Each row is a point on a tangle of strands that fork, close into loops and nearly touch. The rows are in no order.
Two points are linked if the straight distance between their rows is under 66.2.
setef: [-13 -24  -8  -8   7   6  23  29 -13  -1   8   3   1   9 -26  28   5   7
  -7  25  11 -21 -32  -4]
kiz: [-12  12  39  -6 -11  10 -19 -12  13  -4  -1  13   5   3  46 -19   5   3
   3  17 -29 -17  15   5]
nud: [ -7  -8  12  25 -28  23  11   0  -1  -7  26   3  26 -19   5 -13  -1  -6
  -6  16 -11 -28 -30  23]
Noron: [ -2   8 -21 -25 -10  -6  -9   5  20  25  -1   0 -32  -2  23  -1  -2   5
   7  -5   4   3   0 -10]
falab: [  5  -7   0  -6   5   7  21  28   6  22 -13 -12   0   2 -27  38 -13   2
  -4  13  -9  17   3  10]
daru: [ 22  14  12  -5  20  15 -18 -35  12   3  -9  -6  -3   6  32   4  -3 -13
  18  11  -5 -19   2 -35]
zezi: [ 12  20  53  16 -28  11   7 -13   0  27   9  24  -4  -5  28 -16  -5 -13
  16   6 -20 -16  16 -24]
Dogi: [-24 -25  21  -9 -15 -18   2  10   9  22  10  11 -13 -21   3  27   1 -14
   8  18 -11  -6 -27  -4]
tera: [ -2  -4   3 -22  -4 -33  -2   5 -10   2 -12   3 -19  19 -44  13  14   0
  -4   1  -6  -4  21  24]
kovim: [  3   5 -32 -14   0   0   0   8 -15  19 -16 -15  -9   7 -14 -18  28   4
  -5 -25  13  25  31   5]
mev: [-10 -15 -17   4 -11   7   6  -4  -3  -4  -5  10  -1  42  -1   5 -17   2
 -17 -12  -2  18 -31  28]
damo: [  8   1  35  -1  12 -33  11  -1   0   9   7 -13 -11 -17  26 -13  10   0
   5   5  14  -4   3 -28]
pogu: [ 12  14  -7  -8  25  19  16  12  23  -4 -10 -16  -3 -17  18   2   5 -21
 -10   6  26  10   6  -3]
sugi: [ 14   5 -22  -6 -12 -37 -39  -3  -4 -16 -16  12  30   6 -10  -8  -2  -1
   1 -28   5  -5  -8 -15]
bafi: [ 27   5  -2   8  -6  21   9   1  18  14  18  -7  12 -40   3   5   3 -14
  19  17  10 -15  -3   7]
lopiz: [-26  -5  26  -7   1   5   5   3  -5  -1   7  10 -14 -27 -10  -9 -11  -1
 -18   7   5 -10  -3   2]
guzon: [  3 -18 -13  -4  -1 -35  16   8 -20   2   5   4   4  22 -34  28  29   3
 -14  -1 -15  -1  13  34]
nakun: [ 16 -22 -17   4  -8 -14   8  -5 -23 -48  -2   0  10  27  -7  14   8   6
 -12 -16  19  28  -4  33]
zigad: [-10  -5  -8  15  20  -2   2  -4  -5 -27  34  15   9   2  -2  -1  -6   2
  -5 -30  -8  19 -19  10]
mesem: [  9   1 -24   6   2 -17   7  27 -26 -12  -4 -26  23  -4 -18  16  30  14
  -4 -10   4  14  37  21]
Suf: [ -5  14   5 -17   1 -10 -30 -23   9 -14   0  28  -8   3   1 -13 -16  -2
   9 -28   3 -13  12 -24]
katud: [ 27  -7 -15   9 -18  29  29  -3  -5  45 -11   1   4  -3 -26   9 -12   6
   3   3  11  -4   8  27]
Sefa: [-14   5  15  -2  14  13 -29 -25 -11 -28 -14 -10   3  15 -15 -17   2   4
 -13  25   1  -3  24  -6]
feb: [-11   2  -3 -11   9 -21 -29  -5 -11 -10  -1  15 -13 -18 -19  -8   7  11
  24 -20   5  -9   8 -20]
bine: [  9   8   8  25  21  19  11 -18  27  -7 -11  -3   7   6  22   9 -13 -22
  -4  -3 -22  22 -35   7]
Zoge: [-14  -3  17 -17  -4  29 -14 -11 -23 -13  -6 -14  10  10  -4 -17  -4   2
 -20  39  -4 -16  10  13]
Zuru: [ 15  21 -17  -6   1 -33  -6  25  13 -23   5 -21 -11 -17   8  -2   7   3
  13 -10  -3   4  36 -27]
muk: [-23 -17   3 -28  -7 -24 -14  13  -1  -3  11   6 -14  -6 -13  22  21  -5
   0  14 -16  -4 -17   1]
bovas: [-11   4  41  26 -12  15   1 -14   8  33   9  17   0 -10  20   0   1  -1
  28  18 -11 -19  -6 -13]
Vus: [ -1   3 -32  10 -17 -22  -6  37 -31   0   0  -8  18 -25  -3  18  13 -10
  11  -1  -5  18  33  17]
Livit: [ 28  12 -14  13  -5 -42 -27  -4  -5 -29 -20   4  18 -11   4 -13   2 -16
  24 -27   0  -9   4 -30]
zimuv: [ 15  10  -6 -18   5   7 -22 -20  10  -8 -18   4  -2   2  16  -5 -21  -6
   0 -19  -1  -8  -8 -42]
Von: [-16  17  24  -6   8  19  -1  -2  -6   0   4  20 -13 -13 -12 -15 -23  19
  -3   1 -13 -28   4  -7]
pogoz: [ 11  -8 -26   3  -8 -18  -1 -20 -31  22 -16 -11 -11  10 -15 -23  14  10
   6 -23  -3   7  42  -8]
Tav: [ 12   5  -2  -8   7  -1   0  -6 -12  12 -40 -31 -21  12 -20  -6  -6  13
  -8  13  -5   7  10 -14]
Zalin: [-23  -6   7  13  21  13  11  -3 -12  -7   8  19   5  -1 -25 -12  -1  11
 -28 -31  -3  23   1   8]
bozar: [  7 -16  -1   1  -8   9  23  33   7   3  -8  -9   8 -10  -9  24 -25  -8
  -6  -3   4  31 -22  11]
gagi: [ 27  -4  28  11  12  -6  40  23   8  -9  14 -17  29   0  28  10   2  -2
  21   3   8  10 -32   0]
Figan: [  2  25   5   4  35   9  -9 -19  14  -4  13  -3 -12   1  13  -6   8  -7
  11   4  -7 -12   7 -18]
timav: [ -7  20  32   7  29  27   7 -13   8   4  15   0  14  -5  27 -11  18 -10
   9   9 -10 -13 -10   1]
Gazi: [-10  18  17   1  10  43  -2 -11  -1  -4  -2 -10  12 -17  15 -20   6  -5
 -14  23   1 -16  -7  10]
nur: [  1  10 -17  32  18 -18   5   0  18 -10  30  18  -2  -4  10  -8   1 -11
   4 -32 -10  29  -5  -2]
rozet: [-22  -6 -15   7   8   1 -24 -12 -13 -13  22   5   4  15  10   0  24  28
 -13  10  -5 -23  -9  16]
Mik: [  9  -6 -10   0  15  -5  30  33  -8 -34   3  -2   7  23 -28  24 -14  22
   4 -21   6  14 -10  12]
tupet: [ 11   2  -6  25 -24  41   5 -15  15   3  26   2  26 -25   0 -13   1  -5
   4   1  -2  -4 -13  16]
botov: [  2 -10   6  -5  -6   0  13   7 -11  -8  21 -15  12 -18   1   7   7  -7
  -9  35  -4 -29 -37  20]
Noge: [ -2 -20  -1  -5   0  16  22   3 -25 -10  13   8  19   9 -21  20   0   0
 -26  28   9 -27 -27  22]
fetig: [-31  -5   1  -7  12   4 -10   7  18  15   8  -5 -19  -9  -2 -11   4 -12
  -1  -2 -18  25 -13 -26]
Puz: [  3   7 -21   9  -3   0  11   2  18   5  12   9  -8  16  20  12 -24   1
  -1  -3   7   0 -29  27]
pebo: [ -2   6 -24 -32  -5  -7 -13  12  15  14 -13  -7 -20   2   4   0  14  -6
  -4  -9  21  26  24  -2]
Zisa: [  9   5  45   2  -6 -35  -1 -18  -1  16   5  12  -3  11  32 -13  -6  -1
  14   3  18  -8   8 -37]
gav: [ 13  -9   2   6 -39  24  -9 -21   0  19   3   6   1 -27 -38   5 -10   2
   3  14  -5 -11  23   6]
pana: [ -6 -11  12 -30 -24  12   3  -4 -22  11 -16  -5  -8   0 -27 -21 -21  -1
   1   9  14 -21  -1 -12]
Val: [-24   6   8   6  -1   2 -33 -14   1 -16  13   8   7   4  31 -11  20  19
  -4  10 -22 -13  18   7]
geba: [ 15 -14   8  -8  -8  10  23  22   5 -35  -5 -12   1   0   9  21 -31  -4
  23  -8   1  31 -28   2]
Sitib: [ 14  11 -14   8  12  20  16  12  20  11 -33  -4 -12   2   7  16  -7 -11
 -17  -2  17  26   8   6]
laben: [ 18  10 -40   3  13  -2   2   2  11  -5   7   6   1  16   2  14   2  14
   2 -25   2  16 -10  29]
sud: [ -9  -8   0  -4  -9  13  14  11  11   6   1  -8   3 -11  11 -13 -13 -29
 -14  -3   5  25 -31   8]
Sen: [ 26   7   3   4  10   2  28  14  17 -34   3 -19  12  14  23   4 -17  -7
  20  -6  12  11 -30   9]
rabaf: [  2   6 -40  11  23   2   1  10   6 -14   0 -27   3   2  10 -16  26   8
  -2   0  14  12 -11  -8]
gupur: [ 13   2   8  -9   5 -38   0  11   7 -15  13 -36  -2  -6  23 -14  15   6
  17  10  -1   7  11 -42]
Tefif: [ 10  23  21  -2  -2  28 -24 -30  16   2 -16  11   2   1  35  -1 -13   1
  10   7 -28 -31   7 -11]
lif: [-12 -26 -23   1  10 -17  14  34  -3 -23  10   8   5  17 -18  29  13   8
  -3  -1   7  -1 -26   6]
Tos: [ -4  -5  -4 -10  14   0  15  14  -4  22 -20 -23 -13   7 -32   7   1   9
 -10  -2 -26  26   5  -4]
tomip: [ 11  -5 -28  15  -3 -10   5  24  -6 -37 -14 -26  27  23 -10  20  18   4
  -2 -12  10  32  11  26]
Pepad: [ -5   1   0   5  26   0  10  12  11  -6  -5 -16   0  -9   5   5   8   8
  -2  13  19   2 -14   2]
meti: [-10  10   8  24   1  -9 -39 -29   3 -11   0  15   5   1  27 -16  17  10
  20 -12 -21  -7  23 -23]
mil: [  6   7 -25   5 -18 -29 -16  26 -18 -14 -12  -9  -2 -23  -9  -2   3  -1
  21 -10   5  16  46 -18]
ger: [-14  17   1  -8 -18   8  -6  -8  11  20 -11  19 -30  -3  27 -14  -8   9
 -13 -10   3 -17   4   6]
nelum: [-25   2  35   0  -6 -10  -1   1  15  31  14  18 -19  -6  14  -6  -3 -17
  19   3  -9 -10 -12 -11]
likat: [-15   5 -19   2   6   2 -22 -15 -28  -4  10   8   0  13 -24 -12  23  24
  -1  -4  -6 -16  13  16]
fosav: [-15   5  -7   2 -20  22  -4  -8  -4  23  -7  14 -14  21   5  -9 -18   5
 -23  14  12 -11  20  19]
vur: [  9 -17   6 -25   3 -25 -21  -1   8 -21   7 -17   6 -13  15   1 -10  -1
  10  15  17   6   6 -40]
boli: [  2   7 -50   2   3  -5 -18  10  -8   8  21  12   0  -4  -5   7  20   3
  19 -18   5   7  13  22]
neno: [  5   6   0 -31 -17 -18 -38 -20  -2 -12 -15  13  17  20  -5 -18 -17   3
 -16 -28   3 -12  -2  -3]
Tapu: [  0  -9  17 -33 -20 -25   2  14 -11   4 -28  -8 -15   7 -29  -1 -16  -2
  -5  11  13 -12  13   4]
Subom: [-11   4 -16   5   3   3   0 -16 -13  23  -2  11 -12  38 -12 -11   6  29
 -10  -7   5 -17  14  27]
sul: [ -5  14  -1   7  20  18   5 -20 -10   1 -21 -12 -12  16 -20 -14   3   4
 -22  11   0   1  10   0]
ravav: [ 10  14  53   4 -12   1   1 -12   5  -1   1  26  12   2  23 -24 -22 -12
  16 -12 -24 -29   6 -37]
ber: [  8  14  -3  29   4  27  11  -7  24  16 -20  11  -5 -13   9  19 -21 -21
 -13   1  -1  18 -11   9]
pir: [ 21  -2  -7  15 -26  24  14  -1   7  29   1   7   3 -36 -39   4  -1  -2
  -4  -7   4   7   7  16]
tupu: [-21  -7   7  -3   5   7   2   1  16  11  21 -19   3   2  22 -20  10 -21
  -4  11 -15  21 -30  -9]
Bika: [-10 -35 -15  11   1   2  26 -10 -17   7   0   9  11  56 -14  13  -7  10
 -22   1   3  -2 -14  22]
bafil: [ 20   0  12   2 -18  15 -12 -18   7  13 -12   3  -2 -39  -4   8 -15  -5
  18  14   9 -16   6 -13]
kevon: [-15 -32  20 -18 -16 -18 -17   3   9   3   7   2  -4 -14  15  14 -11 -11
  13  28  16  -4  -4 -31]
Biba: [ -3 -14  -4  -1  11  -1  32  -4 -19  20   2  12  -4  32 -24   7  -2  19
  -7  -9  17 -19   1  28]
paro: [  4  10 -21  20  13 -27  -4  11  18  -1  11  -4 -16 -15  13  -6  16 -12
  12 -10  -2  22  18 -24]
monu: [-23 -22  25   3  14  11  16  -4 -20  10  -2  10  -2 -11 -27   8  -4   5
 -33   1   0   8   1   6]

A piece is two or more points that can be reached from each other along the links. Count, over all rows, the pieces, the separate loops (a circle has one, a figure eight two, a Y none), the forks (points with three links) and the tips (points with one).
pieces -> 5
loops -> 0
forks -> 8
tips -> 18

A tip is a point with one link. Name the tips that can be reached along the links from each point below, in the order of the rows.
pogu -> bine, rabaf
setef -> katud, Mik
lopiz -> nakun, muk, Von, Zisa, ravav
Tapu -> guzon, pana

Name the points in between on the shortest way along the links from the first point to the second, in order.
nelum / nakun -> Dogi, kevon, vur, gupur, Zuru, mil, Vus, mesem, tomip
lopiz / ravav -> monu, Zalin, zigad, nur, paro, Zuru, gupur, vur, kevon, Dogi, nelum, bovas, zezi
rozet / Livit -> Val, kiz, Tefif, daru, zimuv, Suf, neno, sugi
timav / sud -> Gazi, Zoge, Sefa, sul, Tav, Tos, falab, bozar
Bika / Figan -> Biba, Subom, likat, rozet, Val, kiz, Tefif, daru
